A landscape with many valleys, sampled at points; each row gives a point and its height.
A ball rolls from a point to the lowest of its 5 nearest points, and stops where none of them is lower. Distance is the straight distance between rows; heights are no part of it.
maso (h 10.9): [ 69 118 156 131  91 189 147  87 102 145  93 165 130  80 116 166 132 180
 142 129 124 104 121 144 134]
bab (h 13.3): [115 108 123 115 142 167 160  48  85 104 122 138 150 106 114 166 118 161
 123 114 116 110 151 146 124]
pinal (h 1.3): [106  87 150  98 128 132 116 132 150 127 122 151 124 138 140 133 137 144
 114 109 124 105 126 115 136]
Vozu (h 30.9): [110 103 154 129  52 174 113 108 115 129 104 156 132  97 111 163 140 177
 113 131 134 104 128 123 135]
mito (h 43.9): [109 163 124 108 153 156 148  79 112 131 100 131 133 116 146 127  80 121
 159 105 156 148 159 143 123]
rikiv (h 36.5): [138 187 119 141 169  89 114 105 136 134 144 104 152 153 137  76  98 134
 144 132 126 142 117 109 119]
fuv (h 35.5): [156 146  77 156 147  61 119 144 150 149 146  87 116 160 126  88 153  91
 128 118 118 139 112 121 134]
mifa (h 31.6): [130 155 118 122 139 135 114 106 111 115 113 129 136 109 129 129  87 114
 156 124 144 151 153 157 125]
Nugum (h 18.2): [154 159  84 144 147  69 111 130 142 142 154  97 128 150 139  83 153 100
 135 124 124 126 129 119 126]
regef (h 33.6): [176 155 120 167 188  60 109 147 165 177 155  67 113 158 143 108 105  70
 122 145 151 158  99 107  82]
bomo (h 12.2): [127 139  82 145 124  66  97 194 163 132 156  93 117 169 103 113 154  93
 123 139 109 156 130  94 139]
falif (h 3.4): [ 72 117 158 132  82 186 135  95 106 141  96 163 131  84 114 164 128 183
 139 127 127 104 123 139 134]
Kud (h 31.1): [115  99 153 122  75 173 125 105 124 127  96 145 149 107 105 161 139 176
 122 132 129 105 124 113 134]
sos (h 22.5): [144 186 108 157 185  79 101 102 164 136 127  92 135 135 129  82  93 119
 136 112 113 149 103 110 108]
Loka (h 24.0): [123  92 151 124 120 117 104 161 140 121 128 139 115 148 132 138 134 101
  84 117 120 132 117 140 146]
sis (h 3.9): [114 148  90 145 130  79 111 178 158 136 156  92 122 158 122 110 164  91
 131 134 111 151 139  99 131]
Sul (h 56.4): [134 180 127 128 164 124 134  83 107 136 106  99 167 142 122 115 101 120
 160 138 125 169 130 145 140]
pevo (h 33.7): [131  87 152 113  76 161 136 118 136 129 107 149 142 131 114 157 146 160
 112 141 141  94 131 107 131]
Kufu (h 53.1): [120 169 125  99 170 173 165  56 112 142  83 130 136 104 154 118  91 124
 171 104 155 142 147 141 123]
vozal (h 35.8): [108 104 152 121  47 178 114 113  99 141 130 192  97  88 126 167 141 186
 116 121 141 100 125 141 136]
Belun (h 38.3): [117  93 128 116 140 170 164  90 103 106 115 138 149 111 105 149 125 167
 141 124 103 104 130 141 128]
Ber (h 36.8): [124  94 153 121  74 167 128 113 129 122 100 146 147 118 108 163 143 170
 119 138 133 102 128 108 134]
lefa (h 42.3): [161 169 114 126 143  94 121 128 119 130 151 112 149 141 142  89 135 118
 150 155 139 131 130 117 121]
Dorud (h 32.4): [116  90 138 114 133 168 158 102 114 110 107 138 151 111 105 149 135 175
 141 124 103 106 124 128 130]
Baz (h 52.9): [111 159 125 105 156 162 160  74 112 127  99 134 129 114 149 129  79 123
 156 102 156 147 154 141 118]
Tig (h 27.2): [157 154  79 152 149  64 112 136 144 148 149  93 120 156 130  85 149  97
 130 119 120 130 123 122 127]
vufup (h 2.9): [122 126 148 143 121 119 121 207 143 116 156 122 113 149 135 126 134  89
  91 154 129 138 122 118 125]
Poz (h 41.5): [177 147 105 175 173  54 124 158 159 170 149  74 103 165 135  98 114  78
 121 138 147 147  94 124  98]
Razet (h 49.8): [148 128 129 114 137 132 120 141 126 106 118 117 117  97 135 121 140 107
 138 124 130 155 120 151 128]
bagol (h 21.1): [119 155  98 136 131  89 119 168 151 139 153  97 123 151 136 103 171  91
 136 135 119 146 139 104 124]
resup (h 32.1): [123 104 120 110 148 168 170  73  91  99 125 139 144 117 113 153 105 157
 125 114 117 113 144 146 123]
kig (h 31.3): [120  72 137 125  75 136 143 158 155 144 129 160 120 147 130 146 161 135
 122 143 134  76 147 127 137]
Zedu (h 36.6): [181 155 113 164 182  62 114 139 163 168 145  76 113 159 135 105 103  78
 120 138 150 156  90 108  94]
zego (h 49.3): [141 187 124 130 165  96 126 103 124 134 141 106 159 154 134  83 100 135
 151 144 128 144 119 113 124]
Tise (h 38.1): [107  81 150 108 116 124 107 141 148 131 127 156 121 150 138 138 138 128
 103 114 124  99 135 124 142]
gon (h 36.7): [136 163 120 124 140 131 113 105 107 119 108 119 145 115 125 129  90 115
 161 132 144 157 152 155 132]
dem (h 40.6): [166 161 119 119 138 108 129 137 116 123 146 109 142 130 140 102 143 112
 153 156 145 140 130 125 121]
Lita (h 14.8): [118 110 123 105 152 147 143 122 121 107 131 147 115 103 135 119 103 145
 146 108 124 117 134 149 119]
pok (h 9.0): [138  85 141 131  39 172 140 131 125 135 120 154 114 113 120 160 171 152
 104 135 133  96 132 134 134]
ranoz (h 30.4): [151 125  95 154 118  81  74 228 170 122 165 107 115 151 103 116 154  85
 116 159 112 130 125  90 136]
vik (h 29.5): [130  79 137 123  63 156 150 147 143 139 122 156 122 140 125 152 162 143
 116 148 141  83 140 122 131]
Turo (h 5.1): [ 79 117 142 122 120 185 158  59  89 136 101 162 136  73 120 173 133 162
 143 144 126  88 133 156 120]
Sor (h 28.0): [121  87 155 104 100 154 137 120 138 123 109 150 145 137 119 150 141 166
 122 133 132  99 125 100 132]
Pilo (h 36.9): [110 100 153 115  51 177 122 118  94 139 137 205  87  93 127 168 148 190
 119 120 135  96 123 143 134]
nege (h 49.7): [113  78 144 114 110 122 113 143 149 135 129 159 124 155 139 142 141 130
 109 122 129  88 140 124 139]
sato (h 11.9): [100 107 130 120 137 171 151  49  84 114 115 142 152  88 113 172 129 161
 130 130 114  97 151 151 122]
veb (h 23.2): [140  85 153 149 113 114 118 204 139 123 144 136 114 156 127 130 138 106
  87 136 114 119 114 148 153]
gipip (h 18.4): [135 116 146 162 111 111 105 238 157 124 168 125 110 138 138 108 147  99
 101 154 119 115 120 117 132]
gat (h 31.5): [110 151 121 110 149 152 147  89 110 122 109 138 126 114 141 130  74 123
 151 105 153 143 158 146 118]
Zil (h 35.7): [126  65 139 142  96 107 114 186 152 136 130 152 117 154 128 139 153 123
 114 125 108  98 137 155 162]
fafe (h 22.1): [150 134 123 114 138 132 115 133 119 105 119 122 120  91 132 118 125 112
 147 122 134 149 130 158 125]
vidi (h 42.2): [155 160 114 120 138 102 133 142 123 128 150 109 137 134 144  99 156 107
 152 152 139 138 131 118 120]
gatot (h 9.1): [119 131 148 137 121 120 122 200 143 118 153 117 113 148 136 128 141  88
  94 150 132 147 124 114 124]
kibu (h 33.1): [133 129 113 160 118  95  81 229 166 120 168 115 115 139 118 113 149  86
 109 157 113 122 134  96 126]
sarun (h 43.5): [130 141 129 103 155 180 171  18  85 110  93 128 148  88 141 136 102 172
 133  76 130 144 149 132 130]
Tavo (h 27.9): [119  95 148 124  43 178 116 119 102 140 133 185  95  90 126 165 156 176
 109 119 132 100 130 143 135]
dafat (h 28.9): [142  72 150 149 102 104 117 207 142 130 139 142 116 154 126 132 149 117
 100 135 108 115 117 153 162]
Bonug (h 4.3): [109  88 149  96 132 146 141 123 141 120 115 148 135 132 128 134 134 166
 131 117 119 106 119 107 132]
ren (h 30.1): [106  90 147 104 127 125 106 136 147 125 124 150 120 140 141 132 137 128
 106 107 123 110 128 124 139]
dobog (h 4.0): [155 170  99 138 150  73 107 118 137 138 154 106 140 149 141  80 131 113
 138 133 130 123 129 111 120]
Poti (h 14.2): [169 167  95 157 163  62  97 115 154 141 134  93 126 153 130  86 109 102
 119 114 129 136 105 113 114]
bagi (h 15.5): [ 97 101 135 125 130 175 153  67  95 117 107 139 152  89 104 167 135 165
 138 131 106  97 143 153 129]
Dubut (h 25.2): [ 75 123 159 121  73 195 154  97  87 142 100 196 112  96 119 172 119 191
 134 116 135 113 109 140 138]
Gel (h 52.8): [144 181 128 127 156 107 132 104 112 129 130 106 165 153 126 101  99 131
 154 149 128 157 124 124 128]
riruz (h 24.5): [177 165 120 153 196  64 108 130 169 166 140  69 118 149 136 110  97  81
 130 138 143 174  89  98  84]
rubot (h 15.2): [ 71 122 161 125  77 189 146  99  94 145  99 180 119  89 120 166 120 188
 135 124 133 107 116 140 134]
niv (h 47.8): [155 174 121 125 146 101 121 122 114 126 142 111 158 144 133  96 114 125
 151 156 140 143 128 120 124]
tosi (h 21.0): [ 85 116 138 116 132 174 155  38  86 122 112 156 144  80 119 178 131 162
 134 135 126  89 147 154 119]
Telim (h 20.6): [124 125 120 104 150 168 177  65  96 102 119 139 136 123 128 142  85 150
 125  99 135 132 148 139 119]
Makub (h 14.3): [114  88 149  99 125 154 144 119 135 118 112 146 143 128 117 137 136 171
 132 123 119 104 119 108 132]
lapa (h 30.8): [171 142  95 174 164  53 134 166 157 169 147  73 100 171 129  88 126  86
 120 130 138 146  92 129 113]
nus (h 36.2): [119  79 146 109  96 135 131 139 149 137 124 163 131 152 134 145 147 143
 113 136 138  80 139 111 133]
Fefe (h 31.7): [165 149 121 118 135 123 121 133 112 110 126 112 135 110 131 118 128 109
 150 143 141 153 129 148 126]
fotu (h 24.8): [118 138 126 153 120 107 100 221 154 121 167 117 115 143 130 118 141  87
 107 157 122 129 136 102 123]
gele (h 45.8): [143 151 124 100 163 189 182  31  95 117  81 126 144  92 144 124  92 153
 147  82 143 144 139 132 125]
Ruk (h 45.0): [118 167 123 120 147 138 123  88 112 129 100 121 147 120 131 129  88 112
 162 123 142 158 157 154 134]
sav (h 59.8): [129 178 126 124 162 131 129  77 108 139  99 104 160 133 125 122 103 114
 163 133 126 167 140 150 144]
fadur (h 57.9): [111 171 125 108 164 157 143  64 114 145  88 125 140 108 143 124  94 114
 172 113 146 149 155 146 130]
bifo (h 32.0): [133  74 147 142 108 110 110 187 141 127 138 143 117 156 125 138 140 110
  95 126 112 111 123 153 160]
kiba (h 23.0): [166 177 105 161 184  69  97 111 166 139 123  84 126 141 124  95  95 101
 127 113 130 158  93 104 103]
tazud (h 19.2): [132 115 151 160 114 116 113 230 149 119 165 126 112 144 137 113 139  99
  96 153 120 119 117 123 133]
Mopul (h 50.2): [115 171 125 117 160 145 131  72 114 142  90 117 147 117 139 127  95 112
 168 118 141 158 156 152 136]
gepi (h 20.2): [180 167 109 160 180  64 105 122 164 153 129  79 119 151 129 103 100  86
 119 125 140 157  87 105 101]
dizes (h 29.0): [123 134 121 158 118 103  88 225 161 121 168 115 116 142 124 118 147  87
 112 159 117 124 138 101 123]
dase (h 49.0): [148 180 117 131 156  90 116 112 126 134 148 110 152 151 138  82 107 129
 148 145 134 135 123 113 120]
Ket (h 7.9): [148 181 107 147 163  75 101 108 146 136 144 105 143 151 137  75 104 125
 137 124 127 132 117 107 116]
vek (h 22.2): [109 147 110 146 121  95  99 198 162 126 161 105 122 151 125 118 152  87
 118 149 118 145 143  95 124]
tiro (h 45.4): [159 171 125 125 140 116 124 116 107 120 126 109 159 135 124 116 109 121
 154 153 144 156 134 136 131]
Tabez (h 13.9): [109 112 126 110 143 164 158  37  83 102 119 137 151 101 116 167 116 163
 119 109 120 113 158 144 125]
disam (h 53.7): [136 180 128 128 159 117 133  95 109 132 115 102 169 149 122 108  98 128
 158 145 127 165 129 133 138]
reto (h 21.2): [117  98 130 100 153 151 149 122 126 107 130 147 122 110 131 121 116 157
 146 111 115 112 123 139 123]
gazum (h 28.8): [130  91 150 137 117 117 110 180 139 120 136 137 117 155 130 138 135 100
  81 128 118 127 117 143 150]
vem (h 21.5): [120 128 117 109 151 153 153 106 110 107 128 147 118 111 134 129  80 136
 148 109 142 125 147 155 113]
Duf (h 36.3): [109  94 146 120 115 172 147 101 118 113  99 137 153 107 102 157 140 176
 138 127 106 107 125 125 134]
Muzes (h 13.1): [125 121 151 130 122 124 124 186 141 116 140 117 113 148 135 130 140  90
  92 141 130 153 115 123 128]
fizu (h 17.0): [ 86 113 160 130  77 179 127 100 112 133  94 149 140  86 109 165 134 182
 131 129 120 108 126 130 135]
Vora (h 28.7): [171 163 122 155 199  64 104 137 169 176 152  64 120 152 142 112 102  74
 133 147 146 177  96  94  77]
Dinim (h 47.5): [133 159 124 101 165 184 182  46 103 125  83 132 138 103 149 122  90 141
 153  91 152 147 142 131 121]
Gafu (h 18.7): [132 147  79 146 137  69 116 162 152 146 151  90 121 160 126  95 168  94
 134 123 111 148 131 112 138]
fogok (h 51.1): [144 160 100 129 140  88 124 144 136 138 157 106 131 140 145  90 165 100
 146 142 130 130 137 114 123]
Levum (h 46.5): [122  97 123 107 152 162 168 106 109 102 128 145 136 115 119 133 108 163
 141 117 113 106 129 142 123]
birel (h 43.0): [160 153 121 115 134 114 135 148 121 121 140 110 134 123 140 108 157 103
 147 153 140 148 125 127 122]
pasis (h 8.6): [ 91 115 159 124  57 183 122 107  98 139 117 188 108  92 120 167 122 190
 125 122 140 104 121 135 135]
Kotaf (h 17.3): [160 174 102 156 171  67  94 107 159 140 132  95 132 147 130  84  99 110
 125 112 124 143 106 108 110]
roki (h 20.5): [126 103 154 130 121 121 112 175 138 116 135 127 116 148 131 136 132  94
  81 127 124 140 118 136 142]
gifor (h 1.4): [142 110 152 166 105 105  98 249 167 130 165 126 101 134 142  97 164 106
 104 142 111 112 115 109 141]
Lito (h 13.7): [128 111 154 138 118 121 118 193 140 114 145 126 113 154 134 134 136  92
  83 143 125 141 115 132 136]
Gav (h 41.0): [117 157 121 117 143 142 125 100 111 121 110 130 132 109 135 131  81 116
 156 117 149 149 158 157 126]
Povos (h 15.4): [115 136 138 146 121 114 112 210 152 119 163 116 115 147 135 120 141  89
 101 157 127 137 130 108 120]
kav (h 42.5): [131 115 139 108 133 132 114 144 137 110 114 119 110 109 136 124 145 108
 118 109 122 154 115 140 132]
lamun (h 38.4): [122 151 128 123 131 114 134 174 142 129 149 105 121 137 144 114 168  90
 130 150 130 155 129 108 120]
Sufor (h 16.5): [166 160  86 154 153  60 104 124 148 143 144  94 126 154 132  83 130  98
 125 118 129 130 116 116 122]
Kugol (h 37.1): [143 136 137 113 131 127 131 159 130 115 126 108 119 118 141 119 157  99
 127 138 131 161 116 130 126]
tota (h 40.9): [138 124 125 165 112 102  81 237 169 121 167 118 108 132 129 109 154  89
 109 154 114 115 128 102 128]
busu (h 36.4): [102 101 151 126  93 173 134 102 121 123  92 139 152 102 102 164 141 180
 134 131 114 107 125 122 136]
kel (h 33.4): [159 140  82 164 149  55 129 167 155 157 145  77 105 171 121  91 141  92
 124 121 123 151 103 125 132]
dilo (h 23.3): [ 67 122 153 127  96 194 164  82  93 147  93 173 124  79 121 169 130 176
 143 130 128  98 114 152 130]
sino (h 16.6): [124 113 119 110 145 167 169  55  89 100 121 138 145 117 118 155 101 156
 118 104 123 123 149 141 123]
Dula (h 32.8): [132  66 142 145  93 102 113 198 154 137 130 148 116 153 124 137 158 126
 116 128 103 108 130 153 167]
let (h 19.5): [111 142 138 133 124 118 123 194 148 121 154 110 117 147 139 123 149  87
 106 151 129 150 128 108 120]
Begu (h 39.1): [142 152  79 147 140  71 116 149 146 146 151  92 124 155 132  88 165  95
 138 124 114 135 131 115 131]
Totof (h 35.1): [107 105 152 110  62 184 143 114  81 127 125 224  93 109 117 185 127 201
 126 114 133 102 115 139 137]
ratil (h 43.4): [141 146 133 116 131 119 138 163 133 121 137 105 124 126 145 115 167  95
 131 147 134 158 123 119 122]
pipu (h 15.8): [111  93 137  95 148 144 138 129 138 114 124 147 120 115 137 119 124 154
 139 107 116 114 121 128 128]
Duduz (h 37.0): [122 111 120 106 155 161 169  95 102 100 132 145 129 116 125 134  91 153
 135 111 128 113 140 146 116]
tusit (h 20.8): [115  89 143 102 135 161 155 115 126 113 113 145 144 122 113 138 132 173
 137 121 111 107 119 117 131]
sesaf (h 48.9): [134 186 125 136 173 104 135  98 123 135 134 103 162 156 132  83  97 134
 150 143 120 148 118 118 124]
gupaz (h 17.7): [125 116 150 122 123 126 121 174 139 113 131 121 113 142 134 135 142  91
  90 131 126 155 113 128 134]
suba (h 35.4): [ 91 103 147 130 102 179 140  92 112 126  96 140 151  91 103 165 140 178
 138 132 109 106 129 135 135]
bimif (h 32.3): [ 96 110 158 126  55 178 114 106 108 137 109 172 119  87 116 164 130 186
 121 125 138 105 127 132 133]
Gok (h 38.7): [113  67 134 134  82 118 127 175 160 147 132 160 118 151 131 142 161 128
 127 132 116  84 149 142 151]
Kivap (h 34.0): [127 134 124 103 147 172 175  39  89 104 104 132 144 112 133 146  92 156
 121  85 135 140 151 129 125]
bapeg (h 31.8): [145 184 114 140 160  83 111 107 135 135 145 105 150 150 134  76 103 130
 141 132 129 134 123 108 119]
bos (h 24.7): [120 122 119 105 153 162 173  86 100 102 127 145 129 120 129 134  78 147
 134 107 139 124 148 145 117]
Dod (h 16.9): [121 141  92 149 123  78  91 202 164 125 162 100 121 160 108 117 151  90
 122 147 111 149 136  94 132]
sule (h 17.8): [133 137 119 116 141 138 117 121 116 105 121 132 121  95 134 123  97 119
 154 117 140 139 145 163 120]
Temiv (h 12.7): [108 148 102 143 124  89 105 192 159 130 158  99 124 155 124 116 159  88
 126 144 114 148 144  95 127]
piri (h 25.3): [114 143 119 104 150 162 170  83 106 111 120 142 125 118 141 132  71 135
 140 104 152 134 155 142 116]
feto (h 30.0): [159 159 121 122 135 122 115 120 107 113 121 115 148 117 126 123 107 115
 155 145 143 157 137 147 129]
ludun (h 31.9): [ 91 114 156 116  67 191 149 104  83 138 112 214 103 108 118 181 117 200
 131 111 138 110 112 138 138]
pila (h 43.1): [115  78 143 123 114 115 102 154 147 132 131 151 118 152 135 142 139 114
  98 116 121 101 134 140 149]
vamon (h 40.5): [163 145 127 115 135 125 129 144 119 112 128 109 128 108 135 116 148 106
 144 145 138 156 122 139 125]
tete (h 46.0): [154 175 116 127 149  92 121 119 121 130 150 112 153 150 140  85 120 126
 149 149 139 135 126 115 122]
fepe (h 19.9): [125 132 148 121 127 125 131 174 139 117 134 111 115 138 140 126 152  90
 103 139 130 162 116 120 125]
Pida (h 20.4): [177 148  84 166 160  56 120 138 154 153 141  84 108 164 128  89 129  85
 116 120 132 140  97 125 119]
Mun (h 21.4): [171 151  83 160 153  58 113 130 152 150 144  91 119 160 128  85 135  93
 120 117 127 133 109 125 126]
Solab (h 33.3): [105  90 147  94 137 134 121 131 146 121 121 148 120 128 142 126 137 143
 123 104 121 113 122 120 132]
Gaduv (h 37.4): [122 100 148 105  64 183 148 115  83 118 124 234  89 114 112 195 143 206
 130 111 125  99 115 140 136]
Lizi (h 30.5): [113 103 153 129  48 175 113 108 111 135 112 167 120  92 115 165 139 178
 113 128 139 104 129 132 134]
Moma (h 42.0): [159 166 110 123 140  94 124 132 123 129 154 111 143 137 143  89 148 113
 149 152 140 130 131 118 120]
deg (h 5.8): [119 105 132 102 147 140 121 131 135 108 125 139 110  97 138 113 122 134
 141 103 120 128 125 146 127]
baf (h 11.5): [127 119 121 109 147 139 124 129 126 107 127 138 113  91 137 117 110 129
 147 108 128 127 134 156 121]
dip (h 25.8): [126  92 144 131  37 175 121 118 111 137 125 169 104  93 121 163 162 165
 103 125 134 101 132 141 137]
repi (h 20.7): [ 79 120 160 125  67 187 133 102  98 144 105 182 115  89 119 168 119 191
 130 122 139 107 118 137 135]
mok (h 14.5): [148 112 139 169 100 100  84 252 180 133 160 115 100 130 140  97 179  95
 101 135 107 115 116  91 144]
kulum (h 41.7): [126 145 123  99 154 177 180  52 102 115  97 131 136 114 142 131  85 142
 136  88 147 147 145 131 120]
dariz (h 44.1): [101 123 133 102 146 164 149  16  81 110 116 142 150  90 128 170 118 171
 125 108 128 119 160 139 123]
nosin (h 45.3): [137 157 108 125 136  97 130 156 139 135 154 104 130 138 147  97 170  98
 146 143 128 140 135 110 120]
sibag (h 3.1): [122  72 142 133 106 112 108 165 149 136 132 152 120 156 131 142 145 116
 103 121 117  94 137 146 153]
pabub (h 6.9): [ 99 112 129 113 138 167 151  35  82 111 119 144 150  93 119 175 124 163
 126 127 121 100 154 149 121]
Led (h 51.8): [134 183 128 130 168 119 142  86 109 136 117  99 167 153 125 101 102 128
 157 143 117 165 120 137 136]
kir (h 4.6): [134 134  82 146 125  61  97 201 166 133 159  92 114 173  98 114 147  96
 122 142 113 159 121  93 142]
tovi (h 15.6): [110 103 125 122 139 169 157  59  87 108 118 138 153 100 108 165 125 163
 129 124 110 101 149 150 125]
Revo (h 46.8): [114  70 137 127  94 121 122 161 152 144 130 161 120 152 134 145 152 126
 118 130 124  80 148 138 147]
nul (h 21.7): [135  96 154 143 116 116 119 198 136 120 143 133 115 155 130 131 134  98
  84 138 122 130 114 142 147]
kelak (h 34.1): [109  91 148 104 129 125 103 140 147 123 121 142 115 137 138 130 139 120
 100 102 120 123 125 129 140]
Sovok (h 45.2): [114  83 152  99 113 134 125 131 151 130 120 158 133 146 134 141 140 146
 115 125 132  90 132 109 136]
pev (h 52.7): [131 170 126 123 146 129 119  94 109 129 103 111 154 125 126 129  93 114
 161 133 139 165 148 149 138]
vam (h 36.1): [116  94 153 113 100 165 137 109 129 118  99 143 153 119 107 157 141 177
 127 132 120 107 123 108 135]
tuga (h 6.0): [180 170 117 154 194  69 107 124 170 155 129  73 122 143 129 110  98  88
 131 131 139 175  85 101  93]
saguz (h 26.6): [126  95 149 129  42 173 116 115 115 131 112 160 120 100 116 164 149 166
 107 133 138 100 132 127 134]
Rudo (h 35.9): [180 150 104 171 175  58 121 150 158 168 144  78 105 165 133  99 113  77
 118 132 146 146  91 124 102]
zum (h 35.2): [146 117 124 169 110  97  82 243 170 123 164 116 108 131 126 107 163  90
 111 152 110 113 123 100 132]
mol (h 17.2): [142 135 119 117 139 133 114 127 117 105 120 128 121  93 132 122 109 117
 151 119 136 144 137 162 125]
guf (h 38.2): [166 165 120 119 135 109 125 129 110 120 137 112 150 131 133 105 128 118
 152 158 144 148 129 130 125]
Saf (h 39.2): [117  84 149 106 103 140 129 133 148 134 122 161 132 150 133 147 141 147
 114 132 137  84 136 109 133]
disag (h 33.8): [119 148 123 100 153 169 176  65 104 116 105 136 129 117 143 131  77 139
 139  92 152 142 152 131 120]
vuk (h 46.1): [125 160 126  99 164 178 177  55 108 129  86 132 133 106 150 122  88 131
 155  96 155 144 145 133 120]
nozi (h 42.1): [142 138  79 155 141  55 125 175 158 150 149  81 108 173 114  95 150  94
 128 123 113 160 110 114 141]
delir (h 22.0): [133  87 140 131  39 175 130 123 117 136 122 161 107 102 120 159 167 159
 104 129 130  98 131 138 134]
lutis (h 15.0): [ 72 118 149 129 109 187 155  75  94 142  94 160 136  75 118 167 136 170
 146 138 122  92 126 151 126]
Dum (h 36.0): [130 138 124 100 151 179 175  35  91 107  98 128 141 105 139 138  97 158
 127  81 137 146 147 130 125]
siten (h 14.4): [ 80 111 143 131 115 182 149  70  95 133 101 151 145  79 112 169 137 169
 143 135 116  93 133 154 129]
Logub (h 24.1): [147 154 120 121 137 128 113 115 108 111 115 121 138 108 128 129  98 112
 154 134 144 154 146 157 130]
lila (h 20.9): [123 123 120 107 148 169 171  46  89 100 116 138 143 117 129 151  95 157
 119  97 132 132 151 136 123]
miva (h 58.3): [149 175 127 125 145 114 124 105 105 125 120 108 163 145 122 114 101 124
 157 149 137 160 133 133 134]
mer (h 29.3): [178 159 119 161 192  62 108 137 166 172 146  70 113 154 139 107  98  75
 124 144 148 164  90 102  85]
namup (h 22.3): [125 108 150 114 127 127 113 158 138 115 122 124 113 132 136 131 140  99
  93 116 121 153 113 134 137]
Vib (h 13.5): [136 109 154 152 115 116 120 216 142 118 156 132 111 153 134 122 134  98
  88 150 123 125 113 131 136]
kuno (h 33.9): [121 155 105 131 135  95 125 165 148 136 155  98 127 144 142 101 172  93
 140 143 122 146 138 106 122]
turu (h 19.6): [120 106 121 104 153 151 154 115 116 106 133 147 122 109 133 122  97 149
 147 109 125 113 133 148 117]
suv (h 29.4): [111 152 118 132 130 102 123 180 150 129 157 101 122 146 139 111 165  88
 128 146 122 149 137 100 122]
matuf (h 8.9): [126 143  80 146 131  68 110 181 158 138 153  86 118 166 116 104 161  92
 128 129 109 159 128 100 141]
revip (h 12.8): [175 164  95 159 164  60 102 119 158 145 133  89 122 152 127  90 109  97
 114 115 133 139  99 114 114]
zige (h 27.7): [138  83 142 120  62 160 143 127 135 134 115 154 131 132 117 158 156 153
 107 143 143  90 135 115 129]
Madi (h 62.4): [125  97 121 113 149 168 170  82  98 101 124 140 146 115 112 150 112 163
 132 117 111 107 138 145 124]
Kolu (h 25.1): [ 94 120 135 103 139 166 151  23  79 113 118 149 150  85 125 174 122 165
 128 122 130 104 159 144 121]
zom (h 15.7): [ 84 107 144 132 117 182 147  78 100 129 100 144 147  82 108 165 140 171
 144 133 109  96 132 150 132]
bifes (h 32.7): [138 134  82 149 133  55 116 190 164 144 155  83 109 177 105 101 144 100
 126 133 115 166 110 103 143]
lop (h 25.4): [ 89 117 157 119  60 183 133 109  93 140 117 201 105  98 121 172 119 198
 126 118 142 106 118 138 136]
San (h 30.2): [115 103 146 104 134 130 107 141 144 115 120 133 111 119 140 124 138 118
 110 101 117 142 117 136 134]
Zuro (h 35.3): [144  90 160 153 109 109 122 233 148 128 157 135 109 150 136 110 148 116
  97 145 113 120 107 135 151]
ful (h 22.7): [127 136  99 152 119  86  80 216 165 118 165 106 121 151 109 121 149  85
 114 152 111 136 137  92 131]
Fep (h 18.6): [103  97 134 125 128 175 154  83 103 116 106 137 155  95  98 163 137 171
 139 129 103 102 134 143 132]
pinog (h 6.8): [180 157  97 165 169  56 111 129 158 151 136  83 114 159 127  96 112  87
 111 121 138 142  95 118 111]

Two balls start at each pair of points below. Name the first point that both come to, or write never.
fadur / Sul: never
disam / Gel: sesaf
Dinim / Kivap: Telim
Mopul / Ruk: deg

For each start below, name the point where the ball stops.
vamon: deg
gele: pabub
Kufu: deg
vuk: pabub

Call two points neighbours if one is among the 5 nearest of the other. Go from one point of each pair to the other, from neighbour to neighbour, staying as low as possible. Name the highest point that can't be avoided.
vufup / pinog: kel
pabub / falif: bagi
dobog / tuga: gepi
deg / gifor: San
Turo / sibag: bifo
vufup / gifor: gipip
deg / falif: bos
gifor / sis: fotu
dobog / pinog: Sufor
